A landscape with many valleys, sampled at points; each row gives a point and its height.
A ball rolls from a point to the lowest of its 4 nearest points, and stops where none of them is lower. Distance is the straight distance between rows; heights are no part of it.
(1189): [  2  -7 -20 -10   2  14  14  -8  14  -8  -6  23 -26 -12 -15   4 -12  -2
   0 -10]  height 384
(378): [-29   1  -9 -14  -8 -40  13 -13   2  -2   9 -38  11  15  -4 -13  16  -6
   9  25]  height 86
(46): [  4   4  13   0 -18  -6   9   1 -13  -7  -3  -5   0 -12   9  -9   6   6
  -9  12]  height 361
(2181): [ -2   4   6  13  28  18 -40  13   5  26  -5  17  24  25   9   2 -11  -1
  15 -21]  height 487
(937): [ 10  -7 -10  14  35  11 -13   5  12   7   4   9  10  23 -11  17   2  -3
   8 -18]  height 365
(1748): [  6  -2 -11   8  31   4 -12   3  14   8   5   7  10  22 -11  14   6  -5
  11 -12]  height 436
(790): [  6   2  30  -6 -34  -4  10 -14  -5  -3   0  -7 -14 -23  19  -9  -3  13
 -23  11]  height 451
(1671): [ 31   7  26  22  -1  26  -8  -1 -12   3   0   4   4  -7  11   7  -8  12
  -8 -18]  height 209
(1130): [ 17   4  29  11 -18   3   2  -2 -11   3  -5  -9  -2 -15  12  -4  -1   9
 -11   0]  height 677
(1755): [-15  -3 -10  -9   7 -34  13  -9   7   0   5 -26   7  11  -4  -8  19  -8
   9  18]  height 681
(552): [-10   6  12  12 -10  -2 -35  16 -11  19  -9  -3  24  -5  14 -28   3 -10
   8  -3]  height 214
(2019): [ -7   4  28  -8 -49 -19   4 -10 -11  -9   7 -19  -8 -15  19 -13  -3  14
 -21  24]  height 259
(1078): [ -6   0  -7  -3  11 -23   3   3  -3   5   1 -16  13   1   1  -4  15  -6
   5  11]  height 798
(1255): [  8   3  -4   1  12  13  11   5   9 -10  -3  15  -8  -8  -9   6  -3  -3
  -2  -7]  height 260
(2217): [ -9   0  -3   3   3 -11 -12  14  -8  15  -2 -14  21   7  11 -18   9 -13
   9  -1]  height 187
(1908): [  1  -1   3   0  -6  -5   5  15 -12   3  -3  -5  13   2   8 -11  12  -6
   5   3]  height 312
(2114): [ 14   4  11   8  -6  11   8   4  -4  -4  -9   7  -6  -8   3   0   2   9
 -11  -2]  height 270
(1353): [10 -1  1  7  2  5  5 10 -7  2 -5  7  8 -1  3  0  5 -1 -4 -4]  height 357
(2007): [-32   6   5  -5 -37 -23  -3   6 -24   1   6 -30   6   0  14 -29  11  -7
   3  19]  height 175
(1380): [ 17   2   8  17  22  38 -24  13  -2   8   1  19   8  21   4  26 -16  10
  10 -21]  height 232
(155): [  8   2  34  -3 -26  -1   9 -16  -9   0   0  -7 -16 -26  17  -4  -6  17
 -25   1]  height 731
(1108): [ -3  -9 -16 -22 -10  -1  18 -10  10  -6  -3  11 -29 -16  -7   0  -9  -2
  -6   5]  height 527
(344): [ 10   0  16  17 -13  10 -17  14 -12  18  -4  -4  14  -3  14 -17  -2  -5
   1  -1]  height 271
(490): [-31  -4 -12 -23 -25 -30  20  -2   7 -20   3  -9 -21  -3  11 -10  -5  -4
 -10  27]  height 402
(421): [  5  -1  -3  -4  -4   6  12  -3   4 -11 -11  13 -10 -10   1  -2   2   5
  -6  -1]  height 553
(863): [  2   3  40   0 -36 -13   6 -19 -10   5   9 -12 -12 -26  23 -10  -3  18
 -24   3]  height 422
(2044): [ -7   3   7  13 -23   1 -23  15 -17  16  -5 -16  20  -4  15 -28   5  -8
   4   7]  height 226
(1127): [-15   3   0 -22 -21 -24  19   0  -2 -14  -2  -6  -9  -4  11  -7   0   2
 -11  21]  height 329
(687): [-22  -1  -6  -5  -8 -23 -12   4 -13  14   2 -21  22   3   2 -28  16 -10
  14   7]  height 401
(2235): [  6  -7  -1  10  31  13 -21  12   7  21   3   7  22  27   2   7   1  -2
  12 -15]  height 465
(1728): [ -2  -1 -17 -11   4   6  13  -6  10  -7  -9  19 -23  -9  -8  -1  -2  -2
  -6  -6]  height 429
(192): [-29   1  -1  -9 -23 -25  -1  11 -14  -2   2 -25  13  -1  11 -27  15  -5
   7  15]  height 204
(457): [  1  -8  -7   5  29   6 -15  11   7  19   4   5  19  20   0   4   2  -9
  13 -15]  height 756
(1094): [  9   4 -13   4  20  36  -9  -1   8 -17   0  33  -6  -8 -21  32 -26  11
   8 -20]  height 283
(167): [-12  -2 -15 -10  12 -33  13 -19   7  -3  -1 -19  10  11 -13   0  17 -10
   8  20]  height 472
(1121): [  5  -5 -16  -6  -2  24   8  -6   3  -6  -9  25 -26 -14 -12  10 -15   5
  -8  -7]  height 353
(1841): [ 25   6  13  21  10  34  -9   3  -8  -2   3  14  -4  -4   3  21 -17  14
  -5 -19]  height 218
(1587): [-12   0   3   2 -13 -12  -9  12 -17  10  -2 -16  17  -3  10 -20   9 -11
   6   6]  height 225
(1668): [  4   1 -17   4  18  36  -5  -2   7  -8   1  36 -20 -11 -32  30 -40   4
   7 -19]  height 128
(471): [ 19  -2  37   9 -12  10   3 -11 -14   4   1  -5  -7 -20  12  -2  -1  15
 -17 -12]  height 55
(815): [ -6   2  -4 -10  -2 -17  12   8  -6   1   1  -7   6   0   2  -4  17  -4
   2   7]  height 700
(596): [ 11   0  16  11 -17   1  -2  12 -15   3  -4  -5   8  -8  11  -9   4  -2
  -4   6]  height 548
(1091): [ 12   2  25   0 -20   8  13 -18  -7  -5  -5   7 -20 -21   8  -4  -4  10
 -16   1]  height 490
(633): [  3  -1 -15  -3  19  14   5  -1  20  -9   2  20 -14  -4 -22  11  -4  -2
   5 -16]  height 298
(49): [ 15  -8 -18  11  42  -3 -14 -19  22  15   3  -3  17  35 -27  20   9  -6
   9   0]  height 421
(1012): [16  4  9  8  3 16  8  5 -1  0 -8 15 -2 -6 -1  6 -1  3 -5 -5]  height 139
(933): [  7   2 -17  -3  28   0  10  -7  24  -6   2  11  -9   0 -16  17   3  -9
   6 -13]  height 393
(523): [  9   1 -23  -4  32  13  -2 -12  27  -5   6  19 -11   6 -32  26  -9  -2
  12 -15]  height 352
(903): [ -9  -2 -10 -15  13 -27  17 -12  15  -7   5  -9  -1   2  -5   0  16 -10
   6  12]  height 73
(1811): [  9   9  -3   9  26  33  -9   5   3 -10   3  29  -1  12 -17  35 -12   9
   8 -20]  height 239
(1951): [  4  -7 -31  -7  24  24  -4  -8  26  -4   5  25 -16  -5 -41  29 -33   6
  15 -24]  height 307
(2158): [ 16   6   9   6  -7  20  10 -12  -6  -6  -7  11 -16 -19   3   3  -9  13
 -14  -7]  height 224
(1840): [-12  -8   3 -17 -43 -15  17 -11  -1 -17   1  -9 -21 -10  17 -15 -15   7
 -22  30]  height 238
(176): [-19   5  18  -1 -44 -14 -24   3 -24   7   2 -28  12  -4  14 -28   5  -4
   0  17]  height 247
(200): [-10  -3 -12  -1  15 -18  -2  -1   1  17   5 -15  18  10   2 -14  10 -12
  12   2]  height 230
(1321): [-10   2  46 -10 -46 -23   6 -23 -19   1  21 -22 -11 -28  24 -14  -6  18
 -30   6]  height 334
(1603): [-18  -7 -16 -29  -9 -30  22  -9   9 -15   1  -6 -17  -5   0  -7   2  -8
  -3  17]  height 875
(2141): [ 12  -5 -13   7  48  11 -13 -15  20   0  10  11   4  29 -30  29   5  -1
  12 -13]  height 387
(890): [  0   2  20  -4 -31  -6   7   0 -11  -8  -2 -10  -6 -15  11  -9   3   8
 -13  16]  height 56
(144): [ 10  -2  -7   4  38   9  -5   1  18  -2   8  13   5  21 -17  25   2  -2
  14 -15]  height 385
(233): [  5  -1 -21  -1  33  20  -6 -12  25  -7   9  28 -10   1 -33  34 -20   4
  14 -24]  height 345
(1919): [  3   1  10  16   1   9 -29  16  -9  21  -6   1  21   6  13 -17  -1  -5
   6  -6]  height 248
(909): [-28   6   4  -8 -28 -28   3   8 -15  -2   6 -33   8   5   8 -20  14  -4
   7  21]  height 77
(694): [ 16   4   0   8   7  17   6   3   0 -10  -5  20  -4  -8  -6  13  -4   8
  -5  -9]  height 171
(852): [ 24   5  28  14  -4  18   5 -12 -10   2   0   5  -9 -22   7   6 -12  15
 -18 -18]  height 221
(322): [ 26   4  16  22   3  35 -14   5  -8  -2   0  12   1   3   5  18 -14   8
  -3 -20]  height 216
(1217): [ -6   3   5  -1 -13 -16   6   9 -15  -4  -3 -12   4  -4  12 -14   8   0
  -1  14]  height 319
(1206): [  8  -3 -11  -1  22  -7  10   1  14   2   3   5  -1   3  -9   6  15  -7
   2  -6]  height 182
(31): [ 23   7  14  26  13  37  -9   1  -8  -9   0  15  -1  -2   1  24 -21  16
  -4 -17]  height 220
(1482): [  8   0  -8  11  37  22 -12  10   8   0   4  18   1  20 -12  28  -2   5
  13 -26]  height 222
(501): [  4  -7 -21   1  26 -26   5 -19  11   8   3 -20  20  18 -14  -7  19 -15
   7  13]  height 657
(1159): [ 11  -1 -11   8  30  11  -4  10  11  -5   4  14   3  13 -11  20   2  -3
   2 -20]  height 240
(183): [-16   3  16   2 -43 -17  -5   4 -23  -5   5 -29   2  -6  17 -20  10   2
  -7  27]  height 250
(273): [-39   8  -3 -12 -26 -26  -2   2 -12   6   9 -37  14  11   6 -26  15 -11
   8  17]  height 338
(619): [-27   0 -10 -18  -5 -38  15 -11   4  -9   7 -30   2   9   1 -11  14  -6
   4  22]  height 784
(1448): [ 15   3  26  10 -13  12  10 -14  -6   0  -5   6 -15 -20   6   1 -10  12
 -16 -10]  height 197
(1533): [  8  -2 -10  -1   4  26   7  -4   3 -12  -6  21 -17 -17 -11   6 -13   4
  -3 -12]  height 340
(548): [ 24   5  16  25  13  43 -20   7  -9   5  -1  18   6  10   5  23 -17  12
   5 -22]  height 223
(1627): [ -2  -1  36  -8 -38 -10   9 -18 -10   4   6 -12 -13 -24  19  -9  -9  17
 -22   5]  height 415
(1291): [  1  -9 -28 -15  10  15  11  -6  17  -3  -5  19 -28 -11 -26   9 -16  -4
   5  -9]  height 395
(1730): [  8   0   4  14  18  26 -25  16  -1  14  -2  13  12  23   4  11  -6  -1
  10 -20]  height 273
(1652): [  5  -2   6  13  28  31 -34  17   3  19  -4  18  21  32   9  18 -13   3
  17 -23]  height 262
(1689): [  7   4 -15   8  30  22  -2   4  16  -9   0  21  -3   5 -18  31 -11   3
   8 -19]  height 237
(148): [  4   1 -21  -3  20  27  -2  -3  15  -8   0  30 -16  -3 -29  29 -28   4
  10 -19]  height 251
(504): [  1   3  -5  -3   8 -11  10  10  -1  -4  -7   0   4   0   4  -1  11  -4
   2   0]  height 827
(2144): [  1  -7 -10   9  23  -6 -13   4   7  23   2  -4  17  21   2  -2   3 -11
  13  -7]  height 565
(1319): [-26   2  -9 -29 -15 -33  21  -2   6 -20   0 -20 -14   4   6  -8   2  -6
  -1  25]  height 673
(606): [-29   3  -8  -9 -13 -35   4  -1  -8   2   6 -32  10   8   4 -20  15 -10
   8  19]  height 710
(1071): [ 19  13   7  19  10  37  -9  -2  -4 -10  -2  27  -3  -2  -5  27 -22  18
   0 -19]  height 227
(140): [ 10   3  -7   9  27  25  -8  11   4  -9   1  23   1  11 -10  25  -8   4
   7 -20]  height 217
(584): [ 2  4 -5 -1  9  2 11  6 10 -9 -6 11 -5 -8 -3  3  5 -4 -6 -6]  height 389
(1572): [ -7  -5  -6 -16 -15  -5  15  -7   0 -11  -8  11 -21 -13   2  -7  -3   4
  -9  10]  height 511
(1736): [  8  -3  -4   6  26   8  -7  11   3  12   0   7  13  15  -2  12   8  -2
   7 -18]  height 726
(1654): [  5   1 -26 -12  20  12   9 -11  22  -3  -1  17 -21  -7 -23  11  -6  -5
   2 -13]  height 359
(1575): [-22  -2 -12 -10   1 -32   2 -13  -1   8   6 -35  18  16   2 -15  19 -12
  12  17]  height 208
(179): [ -1   1  28   3 -38 -10  -8   6 -26   6   1 -24   6 -11  15 -19  10   2
  -6  12]  height 254
(1077): [  9   4 -12   5  16  14   7   4   7 -10   1  21  -2  -4  -9  15  -1   3
  -2 -12]  height 196
(1352): [  8   2 -11   5  28  10   6   3  14  -5   6  14   2   8 -15  16   7   0
   6 -15]  height 292
(2071): [-25   5   4   2 -26 -12 -22  11 -21   8   1 -24  19  -3  12 -35   9 -12
  10   8]  height 246
(1937): [ 18   5   6  19  10  26 -16  19  -6  11  -1   4  16  11   7  -1  -4   3
   3 -15]  height 293
(868): [-32   5  -9 -15 -20 -36  17  -1   1 -13   6 -33   8   7   5 -12  14  -3
   3  23]  height 675
(622): [-22  -1  -5  -7  -7 -30   3   6  -8   5   5 -26  15   5   4 -17  18 -12
   8  12]  height 460
(1359): [-16  -4  -8  -6   0 -26  -3   4  -9  14   5 -22  19   3   5 -18  15 -15
  11   7]  height 331
(1312): [  0  -4   9 -12 -27  -9  14 -13  -1 -12  -7   2 -20 -17  12  -7 -12   8
 -18  18]  height 332
(356): [  7  -1 -19   4  43   7  -2 -12  23  -3   4  16   1  14 -25  27   3  -4
   9 -11]  height 376
(2219): [  7   3 -13   3  23  22   3   0  15 -13   2  26  -9  -2 -16  20 -11   3
   6 -21]  height 234
(689): [  5   7  23   3 -24  -4   1   5 -20   1  -6 -11   2 -14  12 -14   7   7
  -9  12]  height 269
(776): [ 26   6  30  24   6  30  -3 -14  -8   0   4   9  -6 -15   7  14 -21  20
 -13 -24]  height 212
(1743): [-11   3   6 -10 -23 -16  13   4 -11 -10  -4  -8   1  -9  11  -8  10   3
  -8  18]  height 318
(133): [-14  -6  -5 -20 -26 -16  17  -4   2 -18  -3   3 -21 -13  11 -12  -3   2
 -13  22]  height 315
(1429): [  4  -5 -12   2  20 -16   8  -3   8   2  -1  -4   9   7  -3   3  17 -11
   6   0]  height 493
(963): [ 12  -2   3  12  19  16 -12  15  -1  12  -2   4  13  12   5  -2   4  -4
  10 -11]  height 452
(643): [ -2   1  -6 -12   0  -6  14  -4   4  -8  -8   9 -13  -9   0  -2   3  -2
  -1   1]  height 676
(1669): [ 14   5   1  18  25  30 -10  12   0  -7   1  24   9  15  -8  28 -11   8
   9 -23]  height 219
(553): [ 13  -7 -18   9  36 -10  -2 -17  14  16   3  -8  17  26 -15  10   9  -6
  11   7]  height 686
(1801): [-17  -2  -7 -16  -5 -33  16  -1   1  -6   3 -19   2   2   5 -10  16 -10
   1  16]  height 791
(1813): [  1  -1  -3  11  32  18 -29  12   9  22   0  10  19  28   5   8  -8  -2
  14 -19]  height 322
(326): [ -8 -11  -5 -23 -32  -8  18 -12   0 -10  -4   5 -30 -13   5  -9 -12   4
 -18  24]  height 193
(735): [  8   3  -6   6  17   7   1  10   6  -4   1  13   5   7  -3   6   4  -2
   1 -12]  height 167
(453): [ 11   1   2   2 -11  21  10 -10   3  -8 -11  18 -17 -19  -3   1 -12   8
 -16  -6]  height 255
(1444): [ -6  -8 -15 -19   3 -13  18  -7  12 -10  -5   6 -18 -10  -9   1   4  -7
  -1   5]  height 881
(187): [ 19   4  20  12  -5  16   0  -2  -8   1  -5   2  -6 -15   7   3  -3   4
  -9  -7]  height 263
(1500): [ 21   4  10  16   3  23  -6  13  -5  -1  -3   9   4   0   1   6  -1   7
  -5 -15]  height 188
(1904): [ -2 -11 -23 -17   2   5  16  -7  10  -9  -1  15 -33 -11 -19   2 -14  -8
   1  -3]  height 438
(432): [  0   3  37  -1 -39 -12   2  -5 -16  -1   8 -17  -2 -18  18 -11   4  11
 -15  13]  height 279
(1709): [ -2  -1 -10 -16  -7  -1  19  -7   7  -7  -8  12 -23 -11  -1  -5  -3   0
  -6   7]  height 614
(441): [  4  -1 -22  -2  23  21   6  -2  22  -8   2  25  -9  -3 -26  21 -11  -1
   9 -19]  height 264
(362): [ 5  1  0  4  5 -4 -1 16 -6 13 -3 -4 14  5  4 -7 10 -7  3 -3]  height 325
(479): [ 12   4  11   5 -12   4   5   8 -12  -2  -7  -1   3 -11   5  -5   7   7
  -7   4]  height 555
(170): [-10   1  -2   4  -4  -8 -21  13  -7  20  -4 -10  23   2  12 -20   3 -13
   9  -2]  height 203
(958): [-13   5  15   7 -28 -10 -17  10 -20  12  -1 -23  14  -7  14 -30   6  -9
   3  14]  height 235
(1597): [  2   1 -12  -5  13  15   8  -2  12 -10  -4  23 -12  -9 -16   7 -11   0
  -6 -10]  height 316
(618): [-17   8  16  10 -25  -6 -31   4 -17  14  -2 -17  19  -8  18 -35   3  -5
   8   7]  height 233
(1229): [-19   5  15 -11 -40 -23   7   9 -14 -11   4 -26   2  -7  14 -15  10  10
  -9  25]  height 258
(1402): [  5  -9 -11   9  41   6 -18  -2  15  20   3   4  14  32  -8  18   2  -2
  13 -15]  height 282
(644): [ 19   2  12  14  -1  16  -1  14 -10   4  -6   0   5  -2  11  -2   0   6
  -2  -4]  height 288
(550): [ 11   2 -15   4  34   8  -1  -4  24  -2   7  17  -3  10 -23  23   3  -3
   9 -13]  height 356
(1286): [-21   0 -13 -13   0 -38   9 -14   5   3   9 -35  12  12  -2  -6  20  -7
  12  26]  height 687
(1864): [ 22   7  17  15   1  27   3  -9  -3  -6  -5  13  -8 -15  -2   8  -8  14
 -13 -14]  height 207
(1100): [  8   2  14   1 -16   5  11   0  -3  -5  -9   8  -9 -15   7   0   1  10
 -15   3]  height 570
(1387): [ 12 -10 -13  13  38  -9 -15 -15  18  17   2  -4  18  30 -14  13  12  -9
  12  -1]  height 619
(7): [ 10   3 -10   5  41  18  -9  -6  23  -1   8  19   4  21 -25  37  -2   3
  14 -19]  height 394
(158): [ 18  -2  21  13 -16   9 -14   7 -17  14  -5  -9  10  -7  13 -10   2  -1
  -1  -2]  height 423
(1002): [-14   8  23  -5 -45 -18  -1  -1 -20  -6   8 -26   1 -11  18 -16   7   7
 -12  22]  height 252
(305): [-27 -15 -19 -31 -35 -26  27  -7   6 -19  10 -12 -29  -5   9 -14 -13  -3
 -18  33]  height 339
(882): [  8  -2   1  15  31  33 -19  14  -5  10   2  15  17  24   0  24  -7   6
  16 -22]  height 245
(2008): [  5   3  -1  -6 -10   5  14  -6   0 -11 -14  10 -19 -15   4   0  -4   7
  -8   8]  height 663
(1710): [ 13  -5 -18   8  38  -7  -8 -19  22   6   3   1  15  26 -24  14  12 -10
   6   4]  height 522
(1434): [ 11   2  12  20   9  26 -32  15  -3  23  -6  11  16  16   8   1 -16   0
  11 -18]  height 333
(1711): [-20   5   7 -14 -32 -22  15   6  -9 -13  -5 -17  -5  -5  10  -9   4   2
  -6  26]  height 275
(118): [  0  -2 -17 -16  14  -8  15 -11  20  -7  -4  12 -16  -7 -15   4   0 -10
   3  -1]  height 917
(386): [-10  -2  35 -10 -49 -19   8 -21 -13   0  16 -22 -15 -26  22  -9  -6  17
 -26  13]  height 291
(1852): [ 12   1  -2  13  24  26  -6  14   3   0   2  16   5  14  -7  19  -3   3
   6 -20]  height 199
(1257): [-13  -7  -9 -25 -18 -14  16  -6   4 -13  -8   4 -23  -9   5  -8  -1   2
 -10  17]  height 354
(575): [ -7   1  -3 -12   5 -17  18   3   2  -7  -4  -1  -3  -3   2  -5  11  -4
  -2   8]  height 826
(112): [  6  -8  -5   8  37  20 -25   9   3  16   6  12  18  33  -1  21  -5   1
  17 -23]  height 244
(1531): [  4  -2 -20  -4  28   8   5 -14  27  -9   2  20  -9  -2 -27  16  -4  -3
   7 -14]  height 314
(1865): [  4   1  18   5 -20  -5  -2  11 -20   5  -7  -9   5  -7   7 -12   6   1
  -6   9]  height 406
(202): [ -5  -3   1  10   9   0 -24  14   0  22  -1  -2  24   8   9 -16   3  -5
  12 -10]  height 257
(2002): [  3   1   5  15  15  17 -28  21  -2  22  -3   8  23  16  13  -7  -9  -4
  11 -16]  height 185
(1231): [ -6  -1  19 -11 -42 -13   9 -18  -2 -10   1 -11 -14 -20  19 -12 -10  11
 -23  23]  height 229
(621): [ -4   0  -7   2   5 -14   1  12  -6  11   0 -10  17   3   6 -14  11 -14
  11  -1]  height 100
(149): [ -7   1  13  -3 -29 -15   4  10 -17  -2  -1 -16   6  -8  12 -15  10  -1
  -7  19]  height 213
(1453): [ 6 -1 -5  6 14  2 -2 16 -1  1  0  2  8  7 -2  0  8 -4  4 -8]  height 419
(543): [-24   2  -4 -19 -19 -37  17   2   1 -16   5 -18  -2   3   6 -12  13  -1
  -4  23]  height 649
(1340): [ 23   7  19  15   2  24   1  -1  -6  -2  -1  11  -4  -9   3  12  -7  10
 -12 -16]  height 205
(597): [ -9 -12 -20 -23 -14   0  20  -8   4  -6  -4  12 -36 -13  -7  -4  -9  -2
  -4  13]  height 576
(1043): [  1  -7   4 -13 -25   2  19 -15   1  -4 -11   6 -22 -20   7  -6  -9   8
 -14  13]  height 528
(1079): [  1  -6 -13 -13  -9   5  18  -8   4  -8 -10  14 -29 -16  -4  -3 -13   2
  -6   3]  height 593
(517): [-12   1  -8 -16  -5 -23  19  -1  10  -9  -1  -4 -11  -1   1  -5  14  -2
  -2  14]  height 897
(681): [  6  -8 -28  -4  13  29   5  -4  16  -6   3  26 -25 -12 -31  23 -29   3
   9 -15]  height 284
(122): [-17   2   3 -17 -31 -25  15  -2  -3 -18  -4  -7  -8  -8  15 -13  -3   6
 -16  25]  height 228
(1956): [  5  -2 -19  -1  41  13  -2 -17  32  -5   6  24  -1  10 -38  33  -4   1
  16 -17]  height 364
(1366): [ -1  -6  -9   3  20 -15  -3   5   6  17   6 -12  15   8  -3  -6  13 -10
   9  -6]  height 94
(1240): [  0   1  22   9 -33  -3 -12   6 -22  12  -2 -20  10  -8  18 -19   5  -4
  -4   8]  height 261
(2170): [ -7  -7 -12  -1  11 -29  -2 -11   0  15   2 -25  20  13   4 -12  18 -16
   9  12]  height 313
(1032): [ -8   0  12 -11 -38 -17  15  -9  -7 -12  -3  -8  -9 -12  12 -11  -1   4
 -14  21]  height 174
(29): [-20   4   2  -6 -32 -20   2   9 -16  -2   0 -23   5   0   9 -20  11   0
   1  20]  height 177
(2128): [-18   2   6 -16 -44 -24  11  -9  -5 -14   3 -15 -13 -10  17 -13  -9   9
 -22  29]  height 215
(1163): [  8  -8 -16   5  36 -18  -6  -5   6  16   2 -10  15  19 -10   2  15  -8
   8   3]  height 851
(628): [ 12  -8 -15  11  44   5 -16 -14  21  14   7   0  17  32 -19  24   6  -6
  15  -7]  height 358
(1301): [  9  -5  -9   8  44  18 -19   3   6  11   3  11  10  31  -8  27  -3   2
  15 -24]  height 231
(527): [-14 -11  -9 -23 -38 -17  19 -10   1 -17   1  -7 -29  -8  14 -11 -23   1
 -21  29]  height 265
(255): [-13   1  -1 -12 -14 -22  16   8  -5 -10   0 -10  -1  -2   5 -11  14  -4
  -5  17]  height 505
(1898): [ 10  -2   1  10  11  12  -3  16  -2   7  -2   5  10   8   2   4   5  -1
   0 -13]  height 377
(1213): [  2   1 -12  -2  23 -14  12 -14  15  -6   4  -1  -2   5 -14   6  16  -5
   5   1]  height 489
(1797): [ 10  -6 -10   2  29   2  -3   6  11   9   4   1  10  16  -7  14   8  -4
   8 -13]  height 568
(330): [-22  -1 -11 -21  -1 -34  21 -13  11 -14   8 -19  -3   6   2  -5  15  -7
   7  21]  height 735
(1518): [ 21   2  16  17  -2  20 -13  14 -13  11   0   2   8  -4   8   0  -1   2
   0 -13]  height 241
(253): [-15   7  30   0 -49 -11 -16   0 -27   7   5 -31   2 -11  21 -26   8   2
  -6  17]  height 249
(111): [-18 -10 -18 -30 -26 -20  18  -6   7 -13   3   0 -31  -9   4 -10 -13   0
 -13  23]  height 326
(1498): [-28   7  15   5 -39 -10 -27   1 -24   8  -2 -26  13  -1  17 -34   8  -9
   7  10]  height 242
(1859): [ -3   1  -3  -7 -10  -7  16   3  -2 -10  -7   4  -9  -9   7  -6   8   1
  -4  12]  height 824
(1786): [ 20   9  15  26  15  47 -15  -2  -9  -8   4  19   1   0  -4  36 -25  15
   0 -24]  height 253
(806): [-19   0   2  -9 -17 -21   5  11 -15   2   0 -24  11   1   7 -17  14  -5
   5  13]  height 256
(1489): [-30   4   1 -17 -29 -31  15   6  -6 -15   4 -25  -2   3   8 -14   8  -3
  -7  24]  height 388
(1923): [  6   2   8  14  -3  12 -19  13 -11  20  -2  -1  16   3   7 -16   3  -7
   7  -6]  height 143
(1678): [  2   0 -22  -3  11  23  11  -4  11  -9  -6  24 -23 -10 -21  14 -19   0
  -2 -16]  height 346
(1281): [ -7  -1  18   4 -27 -10 -11   9 -21   8  -3 -19  11 -10  14 -23   8  -4
   5  12]  height 243
(1168): [ 11   6  -9   8  14  31   0  -4   3 -17  -1  29 -11  -9 -21  23 -25   4
   2 -17]  height 266
(1372): [ 16  -7 -17  12  49  11 -16 -24  18  10   7   8  13  37 -37  31   8   1
  11   4]  height 392
(22): [ -1  -3   0  10  22   3 -29  13   6  26  -3   3  26  18  11  -6  -5  -7
  10 -17]  height 652
(993): [  0   1  10   9 -15  -2 -11  18 -14  13  -3 -11  12  -1   7 -16   6  -9
   2   2]  height 272
(1226): [ 22   7   5  20   6  34  -2  -7   0 -12  -6  25 -12 -13  -5  15 -21  10
  -9 -20]  height 236
(873): [ 10   1  21  10 -22   0 -18   9 -18  13  -4 -16  13  -8  13 -20   4  -4
  -2   3]  height 300
(2192): [ 13  -4 -15   6  37   3  -1  -7  20   1   6   8   7  15 -18  15  10  -7
   9 -11]  height 448
(208): [  2   0 -18  -6  21   5   8  -2  19  -7   0  18 -11  -3 -14  10   2  -6
   1 -13]  height 355
(657): [ 18   5   1  13  16  30  -3   8   3  -6   3  20  -1  -1 -10  17 -11   4
  -1 -18]  height 183
(1822): [ -5   2 -10 -12   4 -19  18  -2   9  -8  -6   1  -9  -5   1  -2   9  -3
  -2   7]  height 799
(1900): [  7   0  26   3 -26  -2  -7   4 -19  11   2 -21   1 -14  15 -16   6   6
 -12   4]  height 362
(304): [ 14  -2   6  15   4  18 -21  19  -8  17  -2   6  17  10   7  -7  -2  -2
   9 -11]  height 294
(91): [-25  -2  -5 -20 -34 -29  17  -5   0 -20   2 -10 -13  -2  15 -12  -8   3
 -17  32]  height 274
(2174): [-31   3  -4  -6 -21 -24 -10   9 -16   8   5 -29  13   6   8 -27  10 -11
   9  15]  height 324
(796): [  4   3  -9  -6  11   1  13  -2   9 -12  -5  18 -13  -8 -11   6  -1  -5
  -4  -7]  height 341

For each start below, name the point where the ball stops.
(1444) | (326)
(575) | (909)
(1321) | (890)
(517) | (909)
(1627) | (890)
(1319) | (890)
(1801) | (909)
(963) | (1012)
(1372) | (1852)
(49) | (1852)
